Each row is a point on a landscape with many peaks, with its height.
From any point a climber takes the steepest step (rise divided by distance) to one of its 2 nearest points. It stops when none of these is higher. Distance is the straight distance between rows; heights are no part of it.
Dol (h 17.9): 142, 136, 102, 163, 129, 136, 165, 125, 141, 117, 149, 132, 111, 125, 118, 148, 104, 138, 91, 123, 142, 102, 88
bav (h 36.0): 139, 128, 91, 134, 148, 127, 138, 127, 118, 130, 116, 125, 151, 107, 120, 135, 148, 149, 127, 170, 100, 146, 127
Lomer (h 65.6): 122, 165, 128, 107, 129, 111, 156, 117, 120, 145, 116, 122, 127, 107, 155, 120, 118, 76, 141, 138, 117, 91, 115
Zad (h 30.6): 115, 121, 129, 124, 110, 112, 120, 148, 112, 135, 131, 124, 145, 123, 140, 136, 153, 128, 172, 123, 109, 134, 151
nozim (h 7.5): 125, 119, 168, 134, 136, 164, 106, 188, 134, 105, 153, 133, 120, 173, 121, 118, 121, 143, 142, 149, 145, 145, 150
bef (h 41.3): 130, 122, 141, 128, 114, 133, 126, 150, 140, 100, 136, 119, 139, 142, 121, 134, 115, 153, 137, 155, 115, 149, 137
lovu (h 17.7): 97, 99, 122, 107, 159, 130, 115, 134, 132, 133, 109, 104, 156, 142, 119, 112, 157, 126, 158, 156, 109, 155, 165
nuda (h 14.2): 125, 131, 129, 124, 75, 128, 146, 106, 151, 117, 127, 126, 115, 106, 156, 124, 112, 85, 126, 51, 149, 128, 123
paz (h 25.5): 143, 123, 120, 119, 130, 127, 96, 93, 130, 140, 110, 132, 130, 131, 99, 137, 134, 172, 101, 133, 124, 146, 132
fis (h 8.0): 123, 108, 140, 137, 114, 111, 131, 150, 142, 102, 141, 114, 92, 127, 131, 146, 105, 177, 110, 139, 161, 131, 92
budi (h 33.7): 120, 119, 148, 133, 121, 136, 115, 185, 111, 126, 158, 132, 135, 149, 137, 134, 144, 123, 178, 119, 125, 130, 156
rul (h 47.9): 154, 132, 136, 113, 104, 124, 112, 123, 136, 118, 113, 120, 148, 130, 118, 134, 121, 155, 139, 161, 105, 164, 142
sib (h 69.7): 136, 111, 134, 108, 157, 127, 105, 124, 114, 161, 104, 151, 153, 150, 105, 121, 165, 134, 148, 156, 113, 130, 160
fimib (h 42.2): 146, 132, 93, 125, 138, 100, 137, 123, 128, 126, 107, 109, 125, 100, 116, 145, 130, 162, 118, 185, 107, 139, 113
mabi (h 33.5): 173, 151, 98, 146, 131, 157, 130, 97, 127, 119, 129, 131, 134, 137, 98, 140, 111, 140, 93, 141, 111, 142, 125
Nuz (h 49.1): 144, 169, 106, 129, 138, 120, 137, 85, 116, 165, 107, 139, 117, 89, 139, 140, 127, 114, 101, 134, 125, 106, 111
dom (h 32.5): 120, 115, 136, 142, 154, 155, 115, 167, 101, 129, 153, 143, 132, 184, 108, 123, 139, 105, 151, 110, 134, 98, 154
gal (h 44.2): 105, 116, 122, 145, 112, 140, 123, 166, 124, 126, 168, 140, 121, 134, 121, 147, 150, 173, 125, 96, 143, 129, 127
Novuz (h 53.5): 131, 139, 130, 100, 119, 108, 111, 71, 120, 178, 100, 120, 123, 82, 149, 114, 152, 101, 134, 97, 123, 140, 145
loz (h 19.7): 87, 87, 113, 113, 159, 141, 106, 143, 118, 134, 107, 106, 150, 163, 106, 112, 165, 111, 166, 125, 115, 143, 185
Fuva (h 38.0): 138, 149, 80, 162, 136, 142, 165, 130, 121, 117, 145, 123, 140, 107, 131, 142, 127, 124, 114, 136, 107, 122, 112
lol (h 40.3): 93, 108, 137, 96, 116, 98, 140, 105, 140, 133, 117, 114, 130, 137, 138, 123, 124, 127, 128, 114, 137, 105, 124
bada (h 62.7): 136, 165, 103, 130, 129, 104, 146, 105, 127, 139, 105, 128, 103, 79, 139, 139, 109, 127, 90, 148, 138, 109, 84
gumi (h 63.2): 124, 126, 140, 121, 100, 102, 141, 110, 127, 133, 132, 151, 94, 102, 163, 130, 115, 116, 111, 81, 161, 92, 101
Pebe (h 27.0): 132, 135, 125, 143, 112, 148, 113, 131, 149, 100, 137, 116, 131, 119, 116, 121, 113, 143, 111, 101, 133, 171, 121
Giruk (h 27.9): 99, 118, 124, 109, 109, 96, 143, 130, 125, 133, 123, 101, 141, 109, 156, 128, 140, 107, 168, 114, 108, 126, 142
vabu (h 22.6): 93, 121, 119, 106, 121, 102, 133, 108, 132, 137, 103, 97, 116, 108, 154, 118, 133, 78, 147, 70, 139, 112, 128
Gikes (h 27.8): 148, 129, 74, 123, 169, 133, 154, 99, 119, 147, 105, 133, 159, 121, 110, 131, 157, 140, 115, 178, 100, 123, 139
difiv (h 78.5): 123, 122, 153, 124, 96, 117, 118, 120, 110, 142, 143, 152, 106, 125, 143, 139, 132, 122, 131, 65, 153, 104, 128
netaz (h 16.2): 117, 126, 127, 133, 175, 124, 136, 139, 135, 117, 116, 109, 133, 134, 137, 115, 119, 123, 126, 181, 117, 124, 114
bolu (h 48.8): 134, 129, 157, 138, 133, 152, 112, 132, 129, 121, 149, 147, 122, 166, 105, 118, 114, 124, 114, 108, 140, 112, 128
Dufop (h 13.8): 141, 141, 138, 133, 130, 158, 125, 124, 143, 107, 136, 121, 146, 154, 110, 108, 105, 95, 129, 122, 114, 144, 140
mufu (h 28.0): 121, 118, 144, 110, 103, 110, 103, 126, 101, 158, 130, 145, 139, 129, 137, 147, 159, 136, 161, 101, 119, 116, 158
Sug (h 12.5): 143, 130, 130, 161, 106, 141, 155, 127, 138, 120, 164, 147, 106, 127, 126, 146, 110, 140, 100, 89, 157, 104, 101
magem (h 26.7): 133, 151, 83, 152, 152, 137, 155, 109, 136, 131, 127, 125, 124, 111, 115, 132, 115, 124, 85, 131, 123, 115, 98
Lak (h 4.8): 105, 118, 158, 135, 141, 159, 90, 167, 138, 106, 148, 116, 123, 158, 119, 102, 126, 118, 136, 109, 142, 159, 143
Kotu (h 23.4): 160, 134, 112, 133, 131, 161, 117, 110, 122, 118, 123, 147, 160, 152, 91, 131, 133, 146, 118, 143, 105, 155, 154
viz (h 12.8): 122, 132, 145, 109, 144, 108, 129, 123, 145, 114, 108, 108, 124, 130, 133, 114, 101, 133, 121, 175, 128, 125, 107
tanut (h 51.2): 142, 153, 138, 138, 145, 100, 130, 133, 111, 137, 123, 140, 101, 100, 141, 125, 113, 125, 110, 155, 139, 105, 86
nafu (h 40.6): 133, 124, 163, 147, 133, 123, 145, 171, 113, 121, 167, 141, 107, 138, 149, 129, 119, 125, 146, 138, 148, 95, 114
bal (h 22.5): 97, 95, 136, 112, 157, 160, 94, 176, 120, 131, 106, 136, 151, 187, 105, 114, 165, 123, 156, 146, 125, 143, 188
Zak (h 15.9): 148, 138, 139, 123, 82, 113, 165, 123, 141, 105, 140, 128, 118, 117, 149, 140, 95, 137, 127, 132, 134, 117, 112
dun (h 38.3): 110, 116, 119, 157, 143, 147, 123, 166, 111, 122, 167, 131, 134, 138, 125, 131, 150, 128, 144, 104, 129, 133, 139
bufiz (h 46.8): 125, 143, 138, 107, 122, 114, 113, 77, 135, 158, 98, 123, 110, 88, 148, 108, 128, 88, 113, 82, 142, 127, 122
Soge (h 45.3): 129, 139, 143, 158, 144, 110, 145, 152, 111, 131, 151, 144, 101, 108, 149, 124, 117, 115, 126, 129, 144, 93, 92
Naru (h 10.1): 117, 113, 154, 121, 136, 113, 116, 135, 145, 105, 121, 111, 107, 138, 129, 123, 102, 158, 108, 156, 148, 135, 98
gamet (h 51.1): 116, 152, 101, 133, 136, 123, 158, 128, 127, 132, 131, 114, 147, 106, 144, 127, 129, 101, 137, 140, 107, 116, 122
pumu (h 32.6): 129, 145, 123, 145, 127, 127, 125, 128, 134, 117, 130, 119, 121, 102, 133, 120, 114, 123, 112, 120, 132, 145, 101
rebup (h 28.4): 145, 166, 99, 152, 101, 140, 175, 117, 133, 123, 146, 127, 130, 98, 137, 150, 108, 115, 116, 125, 113, 122, 112
ruser (h 70.1): 146, 123, 122, 149, 140, 157, 124, 135, 126, 112, 153, 144, 130, 171, 95, 137, 120, 155, 103, 133, 133, 123, 125
gaki (h 27.6): 126, 124, 94, 102, 154, 122, 149, 80, 140, 160, 98, 106, 155, 124, 110, 113, 150, 129, 120, 156, 104, 134, 153
mov (h 21.2): 155, 163, 120, 128, 83, 131, 170, 107, 142, 118, 132, 135, 113, 103, 147, 146, 88, 111, 109, 119, 135, 113, 105
ginev (h 18.9): 98, 114, 141, 114, 96, 104, 148, 121, 140, 117, 123, 116, 105, 124, 160, 119, 115, 83, 145, 66, 155, 107, 123
Romes (h 14.0): 159, 124, 121, 131, 156, 149, 112, 148, 116, 123, 105, 153, 160, 137, 105, 122, 160, 134, 147, 182, 102, 162, 148
gelar (h 64.9): 128, 119, 133, 105, 141, 97, 115, 112, 108, 169, 107, 132, 146, 117, 129, 124, 165, 135, 157, 149, 109, 126, 151
kogi (h 5.8): 146, 113, 109, 146, 103, 123, 136, 144, 139, 100, 147, 120, 103, 127, 110, 163, 111, 182, 103, 133, 141, 134, 104
nidag (h 50.4): 104, 115, 131, 122, 107, 107, 160, 118, 150, 119, 133, 128, 113, 125, 150, 131, 111, 125, 109, 105, 156, 99, 98
lidul (h 11.6): 137, 120, 148, 131, 156, 144, 102, 181, 116, 121, 114, 149, 146, 146, 128, 125, 151, 137, 159, 194, 114, 154, 138
mafa (h 47.5): 164, 130, 102, 153, 151, 150, 132, 132, 129, 98, 130, 129, 125, 148, 91, 136, 110, 152, 96, 161, 123, 136, 115
pav (h 54.0): 134, 151, 151, 93, 119, 102, 134, 89, 114, 153, 106, 132, 118, 120, 157, 119, 116, 84, 135, 124, 127, 90, 130
mogo (h 46.1): 148, 145, 159, 105, 106, 125, 123, 91, 127, 134, 119, 143, 127, 131, 139, 121, 102, 104, 126, 116, 128, 115, 131
Pagon (h 25.3): 88, 104, 122, 107, 115, 106, 123, 123, 125, 136, 112, 94, 125, 132, 145, 124, 142, 93, 170, 87, 127, 115, 148
pama (h 9.8): 142, 120, 161, 129, 135, 149, 105, 191, 129, 106, 138, 148, 129, 160, 128, 138, 133, 157, 154, 185, 129, 148, 143
rof (h 6.2): 118, 126, 140, 137, 97, 117, 154, 143, 163, 92, 137, 120, 98, 94, 163, 114, 98, 113, 123, 99, 162, 139, 95
rina (h 33.3): 115, 122, 103, 129, 114, 125, 152, 132, 147, 102, 132, 99, 146, 128, 130, 137, 120, 145, 127, 145, 109, 149, 121
Vuna (h 55.7): 140, 145, 175, 124, 118, 118, 102, 115, 127, 123, 126, 136, 110, 128, 138, 105, 101, 103, 121, 105, 148, 125, 115
Dev (h 59.6): 128, 130, 129, 104, 116, 106, 105, 92, 122, 165, 108, 121, 142, 96, 133, 125, 158, 142, 146, 120, 111, 152, 156
tus (h 26.6): 94, 98, 133, 126, 149, 161, 97, 180, 111, 124, 133, 128, 128, 200, 106, 118, 148, 103, 166, 115, 130, 123, 177
zaso (h 39.6): 112, 123, 127, 123, 152, 127, 113, 85, 124, 162, 117, 130, 128, 136, 118, 118, 142, 113, 107, 94, 139, 109, 129
zoder (h 82.2): 142, 123, 134, 125, 149, 140, 105, 143, 98, 157, 116, 159, 151, 150, 115, 128, 166, 101, 165, 134, 104, 123, 160
nifiz (h 20.2): 146, 150, 134, 129, 104, 152, 129, 98, 153, 112, 131, 121, 137, 135, 118, 123, 99, 114, 108, 106, 121, 149, 128
nud (h 33.6): 99, 115, 116, 100, 144, 106, 148, 92, 147, 140, 105, 103, 147, 134, 124, 121, 137, 130, 126, 141, 120, 115, 131
Zul (h 37.9): 133, 137, 108, 125, 152, 132, 121, 80, 113, 183, 115, 139, 135, 106, 126, 129, 150, 113, 104, 115, 116, 121, 134
bod (h 51.3): 134, 137, 95, 130, 117, 99, 150, 118, 134, 123, 117, 114, 111, 93, 130, 151, 108, 152, 98, 152, 132, 126, 91
nipiv (h 17.6): 146, 123, 114, 125, 140, 167, 111, 138, 122, 121, 110, 150, 171, 160, 95, 116, 151, 132, 144, 155, 101, 167, 178
Nuf (h 39.0): 131, 140, 125, 122, 107, 118, 119, 93, 139, 137, 114, 128, 122, 93, 136, 128, 125, 130, 105, 95, 137, 143, 112
soboz (h 65.5): 111, 117, 172, 113, 116, 118, 100, 140, 119, 125, 134, 135, 112, 140, 130, 112, 122, 120, 141, 88, 151, 121, 134
Pev (h 32.7): 156, 132, 163, 152, 106, 134, 128, 167, 128, 105, 169, 137, 87, 118, 132, 133, 102, 159, 127, 133, 160, 130, 113
tuva (h 20.1): 112, 121, 128, 148, 151, 122, 149, 157, 142, 102, 144, 101, 114, 130, 153, 128, 109, 131, 129, 178, 131, 119, 98
bimog (h 25.2): 114, 118, 104, 156, 138, 139, 158, 151, 152, 92, 148, 95, 121, 122, 136, 133, 109, 140, 115, 147, 130, 144, 100
bar (h 13.5): 138, 123, 136, 129, 138, 156, 114, 142, 129, 117, 125, 138, 161, 160, 109, 112, 128, 108, 154, 144, 105, 146, 164
revad (h 36.3): 130, 113, 172, 144, 118, 143, 139, 173, 139, 105, 172, 126, 104, 147, 138, 127, 109, 149, 139, 134, 161, 119, 119
Ladim (h 30.8): 145, 123, 116, 122, 147, 143, 105, 86, 113, 170, 118, 150, 144, 130, 105, 133, 155, 148, 109, 127, 118, 128, 147
tosoz (h 48.2): 102, 107, 132, 127, 162, 126, 109, 131, 117, 141, 128, 127, 133, 144, 119, 117, 144, 124, 127, 117, 130, 112, 127
tok (h 55.6): 109, 117, 112, 129, 139, 114, 120, 124, 117, 144, 129, 132, 137, 114, 127, 137, 157, 155, 126, 121, 122, 124, 126
seda (h 9.9): 131, 144, 128, 122, 77, 113, 158, 112, 154, 105, 121, 132, 102, 80, 171, 120, 100, 99, 111, 81, 153, 135, 104
Foga (h 54.1): 147, 134, 120, 112, 111, 127, 110, 103, 124, 147, 109, 127, 157, 113, 118, 136, 150, 153, 140, 144, 97, 167, 158
kovil (h 39.4): 135, 129, 157, 137, 145, 152, 95, 161, 109, 138, 153, 163, 125, 170, 108, 124, 138, 128, 131, 121, 136, 116, 141
mep (h 49.5): 122, 121, 113, 148, 119, 123, 112, 140, 115, 130, 143, 137, 126, 113, 114, 154, 151, 179, 114, 115, 132, 138, 120

Call two points neighbours if one is among the 2 nearest of the other. Go from one point of each pair to the other, from neighbour to neighbour, staying as high as possible. Name the lowest point that can't be avoided.
zoder / bada | mufu
Fuva / tok | gaki
tok / bada | Zul
ruser / Zad | lovu
difiv / Lomer | mogo

Two climbers start at each pair of points below. Name the first point that both come to, or write none.
loz / bef | none
seda / Nuf | none
viz / paz | Foga
